Points on a hilly landscape, in no order, each with its height.
A climber steps from a point to the highest of its 3 nearest points, and stops where none of them is higher. Distance is the straight distance between rows; heights are no part of it.
sofum (h 2.17): [ 21   9  -4  16 -18  -4 -10  -6  -2  -9   9  18   9  17 -24  -4   1 -12
   4  -6]
Fuv (h 6.26): [ -9   5   0  -7  14  13  13  -1  10  -4  -7 -17 -13  -3  11  -2  -7  11
 -14  11]
Ves (h 6.73): [  5  -4  -7   3   1  16  -6  33   7   9  18   2   0 -10  -3  14  28  -3
   2 -16]
gezu (h 1.26): [ 11  11  11  -9  27  23   1  23 -17  -6   6  -6  13 -10  -3  18   1   0
   4  -8]
zaki (h 3.00): [ 17   0  -4   1  -9  -5 -10  10   3  -7  11  20  12  -4 -18   0  14 -27
  -1  -6]
fino (h 3.42): [-12 -14  -5  -5  11 -43 -12 -10  20   3  -7  17   3   3  15   0   8 -11
  -6 -17]
Nugup (h 0.66): [ -7  -9  -1  -5  -1 -38 -18 -12  13  -4   8  20  16 -19  24  -4  12 -11
   7 -20]
kila (h 5.40): [ -5 -16  -1   4 -10 -32 -14 -16   4  -3  -8  22   3  11 -10  -4   3 -12
   8  -5]
Seno (h 4.84): [ -1  -8   2  13 -20 -25 -14 -18   2  -3  -4  23   6  28 -17  -9   1 -16
   6  -2]
Lud (h 5.90): [-12  -5  11   0   8  23  13  19   9  13   1 -23 -13  -9  10  14   8  22
  -3  -9]
Pid (h 7.44): [-13 -10  -2   4   2  19   9   3   7  12 -11 -15 -18   3  -2   1  -3  13
   2   9]
dem (h 5.76): [  5  -7   1  11  -3   5 -10  -2   1  -1   8   4   3  -9  -2   3   5  -8
  11   5]
bef (h 5.86): [  3  -4   5   1  10  17   5  10   2   0  15 -10  -1 -15  13   7   4   4
  -2  -4]
miniv (h 5.66): [ -6  -2  -7  -2   4 -23  -1 -23   3  -7 -12  -2  -3   5  20  -6 -12  -7
 -11   9]
kes (h 7.05): [-12   2  -4  -1  11   8  10   1   1   5  -2 -24 -17 -17  30  -2  -7  15
  -8  13]
duzuv (h 4.96): [ 16  16  17  -7   9  27  12  13  -5  -4  -1  -2   9   2 -22  12 -13  16
   1 -14]
zegif (h 7.25): [-17 -22  -8  15 -20 -18  -2  -6  -1  17 -18   9   0  17  -6   4  -7  -1
  10  10]
sufa (h 7.58): [  5 -11  -6  -5  -3 -22 -18  15  13  -4  10   9   6 -12  11   6  35 -15
  -5 -18]
nefen (h 4.93): [-12  -9  -9  -4 -10 -23   5 -17 -11   9 -21   1 -14   8  15 -10 -26   5
  -1  17]
Tomi (h 4.53): [-20  -1  -4   5 -13  -1  10 -18 -14  17 -14 -15 -13   7   4 -11 -26  22
  11  23]
bodek (h 2.19): [ 19  16  -4 -12  15  14 -16  30 -25  -2  13   9  23 -15 -17   0  19 -19
  12 -13]
pules (h 6.30): [-11 -19  -5   3  -4 -31  -4 -14   3   8 -11  10  -6  15   3   2  -2  -8
   4   4]
Gid (h 5.55): [-12  -9  -3   4  -4 -15   0  -8   9   4  -9   3  -3  -1  18   5  -1   0
   2  10]
gol (h 6.28): [-11  13  10  -6   0  14  19 -19 -12   3  -6 -10  -9   3   2 -14 -31  19
   0  14]
Nop (h 6.59): [ -1  -4   1  -3  18   7  10   7  12   5  -3  -9 -14  -1   7   4   3   4
 -14   8]
tad (h 7.96): [-13  -5  -2   6   6  22   1  15  14  13 -14  -5 -14   2 -12  12   5  10
  -6  -7]
Dela (h 4.86): [  6   7  -2  -7  14   3  12 -10  -5  -6   0  -9  -3  -8  17 -12 -15   3
 -10  11]
Paro (h 7.63): [  0  19  13 -13   3  17  19  -6  -3  -1  -5 -14  -8  22 -15  -8 -17  24
  -9   6]
Bom (h 7.09): [ -7   5  11   1   1  27   9   5  10   1  -8 -10  -7   1 -24  11  -7  22
   4 -15]
dugul (h 1.78): [ 25  10  -2 -21  29  11 -11  28 -20 -15   7   9  31  -6 -11  -2  19 -26
   2 -10]
Vab (h 5.29): [  1  16  12   0  -3  23  10  -5  -4   3  -2  -7  -4  15 -25   6 -18  22
   0 -10]
Mubol (h 5.68): [-19 -14  -7  13 -15   5   0 -10  -2   8  -6  -8  -9  -5   1   0  -6  10
  13  10]
Zugo (h 6.82): [ -1  19  11   2  -5  14  14 -16 -11   0   2  -5  -9  14 -12 -15 -21  19
   3  10]
bisib (h 1.88): [ 14  14   4   1  11  27  -8  21 -16   5   6   7  15 -15 -24  17   1  -4
  13 -19]
ran (h 2.03): [-10 -13  -3   2 -11 -35 -24  -1  15   7   7  24   0  -6   6   8  19 -13
   6 -15]
bipar (h 5.60): [ 15   9   4   3   4  13   1   0  -2 -15   8   5  10   3 -19  -5  -1  -9
  -4  -3]
ver (h 4.73): [ 11   7   5   2  -4 -18  -1 -22  -3 -15  -1   9   8  29  -7 -10   4 -10
  -4   4]
mipo (h 5.75): [-13 -17  -7   5   1  -7   2   5  11   5  -8  -3  -9   3  18   4  11  -5
  -1   2]
Zap (h 8.08): [  0   6  -3   7 -10 -15  -2 -29  -7 -11   1   3   4 -10  14 -11 -10  -5
  12  14]
fidap (h 0.52): [  9  11  -5 -15  11  -3 -13  38 -24   4  21  -3  17 -13   9  -2  43 -16
   8 -16]
Dakil (h 5.80): [  2  -7  -5  15 -11   0 -10   3   6   0   3   7  -2  -4 -14   2   2  -7
  13   1]
Mabas (h 5.42): [ 18  14   7  -1  23  16  10   1  -2 -17   7  -4   6  -4 -12  -5   0  -6
 -12  -3]
zemuk (h 4.64): [ 11  16  11   1   6  19   3   1 -12  -4  10   0   9  -6 -22   7  -9   3
   5  -6]
Dap (h 4.09): [  7  16  21  -1   3  24  17  -4  -6  -1   3 -11   0  -6 -12   5 -16  18
   6   0]
buv (h 4.87): [  1  -2  -2   5 -21 -17   1 -19  -9  -6  -1  11  -1  22  -1 -13 -11  -2
   6  15]
Zoz (h 6.86): [ -9 -15  -3  16 -14  14  -5   5   7   7   0  -6  -6 -11  -1   8   3   6
  14   3]
Gotat (h 3.73): [-14   4   0  -9 -11  -5  14  -7 -16  19 -15 -15 -10  31 -10 -22 -27  22
  -1  21]
gef (h 6.41): [  3  12  17 -18  22  18  25  -2   4  -8  -7 -10 -10  11 -14  -2 -19  15
 -19   3]
kedan (h 0.70): [ 14  -1   0 -12  22   8  -2  30  -8  -2   8   0  12 -17   6   1  23 -12
  -6 -13]
Gusu (h 4.33): [  5  -9  -5   1  -4   1  -5   5  11  -5  -8  10  -4   8  -8   9  13 -10
  -4   1]
visez (h 5.81): [ 12  -6  -6  -6   1 -23 -13  -8   4 -17   1  11  14   1  -2  -4  14 -22
  -3  -5]
kopa (h 7.95): [  2   4   7  -2  11  19  15  -5   6  -4  -3  -5 -10   4 -12  -2 -10  10
  -9   1]
kuno (h 4.08): [-24 -14 -10   6 -14  -2   2   1   2  14  -9 -15 -17  -4  25   4  -8  14
   1  16]
zire (h 3.66): [-13 -13  -4   8  -6 -16  10  -2   5   9   9 -11 -13 -10  41  -3  15   5
  -4   2]
sufe (h 4.97): [-10 -11  -6  -4   3 -33 -11 -17   6  -3  -6   3   1  -9  24   1  -1 -12
  -2  -2]
Nen (h 4.23): [-12 -13  -6  10 -23 -22 -16  -5   6   6   9  15   2 -11  14   7   9  -6
  14  -4]
Zipo (h 7.11): [ 10  10   9  -2   6  18   9 -11  -8 -14   4  -5  -4   2  -9  -7 -11   8
  -7   7]
beka (h 6.14): [ -5   0   7 -10  22  27  20  17  12   4  -6 -17 -14  -2  -1  14   0  11
 -16  -5]
tafo (h 7.94): [-3 -9 -9  9 -5 14 -2 18 12  9  4 -3 -4 -4  0  7 14 -4 -1 -3]
Nefo (h 0.51): [-23  -4 -24   4  -5 -27   6 -10  -4  14 -16 -12 -18 -15  47   9 -17  14
  -5  20]
Puza (h 2.59): [ 16   5  -3   2   1  16 -15  23 -12  -1  13   6  15 -18 -14   7  10  -8
  15  -9]
nesu (h 5.63): [-14   1   1  -6   4   5  20 -11   0  11 -18 -14 -20   9   3  -9 -24  18
  -7  18]
fek (h 5.95): [  9  -4   0   6  -5  -8  -8  -8  -7 -15  13   8  11 -16   5  -2   5 -14
  11   4]
ril (h 4.55): [  8  11   0  -5   5  -8   2 -22  -7 -16   3  -5   9   6   1 -15 -10  -9
 -11  14]
vavi (h 4.22): [ 10  -5  -7  10 -10   1 -18  18   6   4   7  17   3  -9 -11   5  22 -18
   8  -8]
masep (h 6.49): [ -3  -8  -2   4  -2  -8   4 -13   2  -8  -3   3  -3   0   8  -1  -4 -11
   0   8]
tetev (h 6.80): [ 8  4  2  5 -1  8  6 -8  2 -6 -2  5 -3 13 -7 -4 -9 -3 -7  9]
Bogu (h 0.08): [ 17   3  -8  -8  -2  -6  -6  45   1   9  19   0   8   1   3   3  42 -15
  -7 -28]
bosik (h 4.51): [  7   2   7   5 -20 -16 -12 -24 -14  -3   4  10   1  45  -7 -15   0  -1
  -1  -1]
riviz (h 7.28): [ 10  -6  -5  -8   5  -8  -9   8   3 -14  13   0  17 -13  14  -3  16 -14
   0  -2]
Surib (h 6.08): [-15 -19  -9   7 -21 -29 -11 -13   7  11  -4  16   2   6   2   4  -5  -6
  13   2]
Zag (h 6.17): [-15  -3   8   8  -4  32  13   3   7  12  -5 -17  -5 -16 -11  13 -12  28
   7  -7]
sef (h 8.02): [  6   1  -1  -9   2 -28 -12 -21  -4 -33   3   0  15 -10  11  -8  -6 -17
   1  -4]
valoz (h 1.55): [ 14   6  -5  -6   9   6 -12  33  12  -6   5   9   8   2  -7   8  27 -20
 -10  -9]
bif (h 2.82): [ -4 -12  -3   5 -17 -23 -13  11   6   5  19   5   6 -14  21   5  27  -4
   5 -13]
noro (h 6.83): [  8  10  15 -10  24  24  12  14   6  -3  -4  -8   2  -7 -17   9  -6  13
 -12  -7]
vov (h 5.87): [  5  13  14 -15  28  17  13   1  -4 -10   2 -12   5 -10   0  -1 -15  10
 -13  -1]
Pira (h 3.41): [-15 -19  -8  -2 -16  -8   8 -10  -9  27 -24 -13  -6  27 -16  -5 -20  12
   6  19]
sonen (h 4.81): [-13  -9  -5  11  -9  -2   3  -3   3   5  -3  -8  -9  -8  22   7   1   4
   5  10]
surik (h 2.56): [  4  -8  -3  -1 -14 -30 -24   8   5   3  20  12  12 -19  20   6  24 -13
   5 -16]
vif (h 5.16): [  4  11   2  -5 -10 -24   1 -28 -13  -7  -6   6   0  33   6 -24 -13   2
  -7  11]
zigol (h 3.79): [ 17   4 -10   1  -5  17 -18  35   8   7   4  17   6  -7 -16  10  24 -15
  -1 -22]
Tafan (h 6.75): [ -9  15  14  -8  -1  15  14  -8  -2   7 -12 -15 -14  16 -17  -3 -23  28
   2   6]
Nimol (h 6.07): [  1   0   3   8   6  28  -5  26   2  11  11  -5  -3 -18  -8  13  15   7
  10 -13]
keda (h 6.78): [  1   0   2   9   1  14   5  -7   4  -4   2  -4  -5  -8  -6  -4 -10   3
   5   9]
Mefa (h 7.23): [  2  -3   1  -2  11  13   5  17  16   1  -5  -3  -6   4  -8   6  13  -3
 -15  -1]
kavof (h 5.82): [ -6  24   6 -12   4  -3  17 -20 -10  -1  -7 -13  -9  18   1 -20 -20  11
 -10  23]
fava (h 6.43): [  0  -6  -4  -4  -5 -23  -6 -15  10 -13   1   9  11  -9  11  -2   1 -11
  -1  -1]
nam (h 5.43): [ -2   0   0   1   6  -6   4  -8  -1  -6   8  -7   3 -16  22  -3  -9   1
   1  10]
nov (h 2.74): [-22 -10 -11   2  -1 -26  -3 -17   5   1  -4  -3  -2 -17  43   6  -1  -1
   1   6]
pebo (h 5.54): [  0   5   4   4  -7  16   9  -6  -2   5 -12   1  -6  24 -24  -8 -10  14
  -4   8]
Pufi (h 6.70): [  7   1   0  -5  -4 -38 -19 -27  -1 -19  10  21  19   4  -2 -11   0 -16
   0  -9]
vel (h 5.84): [-11   0  -3   1  -1   7   9 -11   0   5  -8 -10 -12  -3  15  -3 -19  13
   0  18]
neli (h 2.79): [ 15  17   4  -2   6  25   3   9  -2  -4  -1   8   9   7 -32  10  -3   2
  -6 -14]
Dufak (h 6.24): [ -8  -8  -7   5   5   7   7  12  10  12   1 -14 -13  -6  24   6  12   4
 -12   1]
Dep (h 2.95): [ 15   3  -2   5  -8  11 -21  22 -17   5  12  11  14 -19 -17   4  15 -11
  19 -15]
bolu (h 0.73): [ 22  14  -7   5   0  16  -7  14  -3  -5   0  18  12   3 -34   2   9 -13
  -1 -18]
Sumes (h 5.50): [ -2   7   6  -4  -5  -5  11 -17 -10  -2 -11  -4  -6  28   0 -16 -21   5
  -6  17]

Call two points neighbours if one is among the 3 nearest of the other. Go from one point of each pair to the other, from neighbour to neighbour, staying as high as possible. Name the lowest point that can't be avoided.
Zap / noro -> dem
sef / Zap -> fava
kes / tafo -> Fuv
Paro / kopa -> gef

Where does a climber stop that starts at each point below?
bosik -> Paro
dugul -> tafo
buv -> Paro
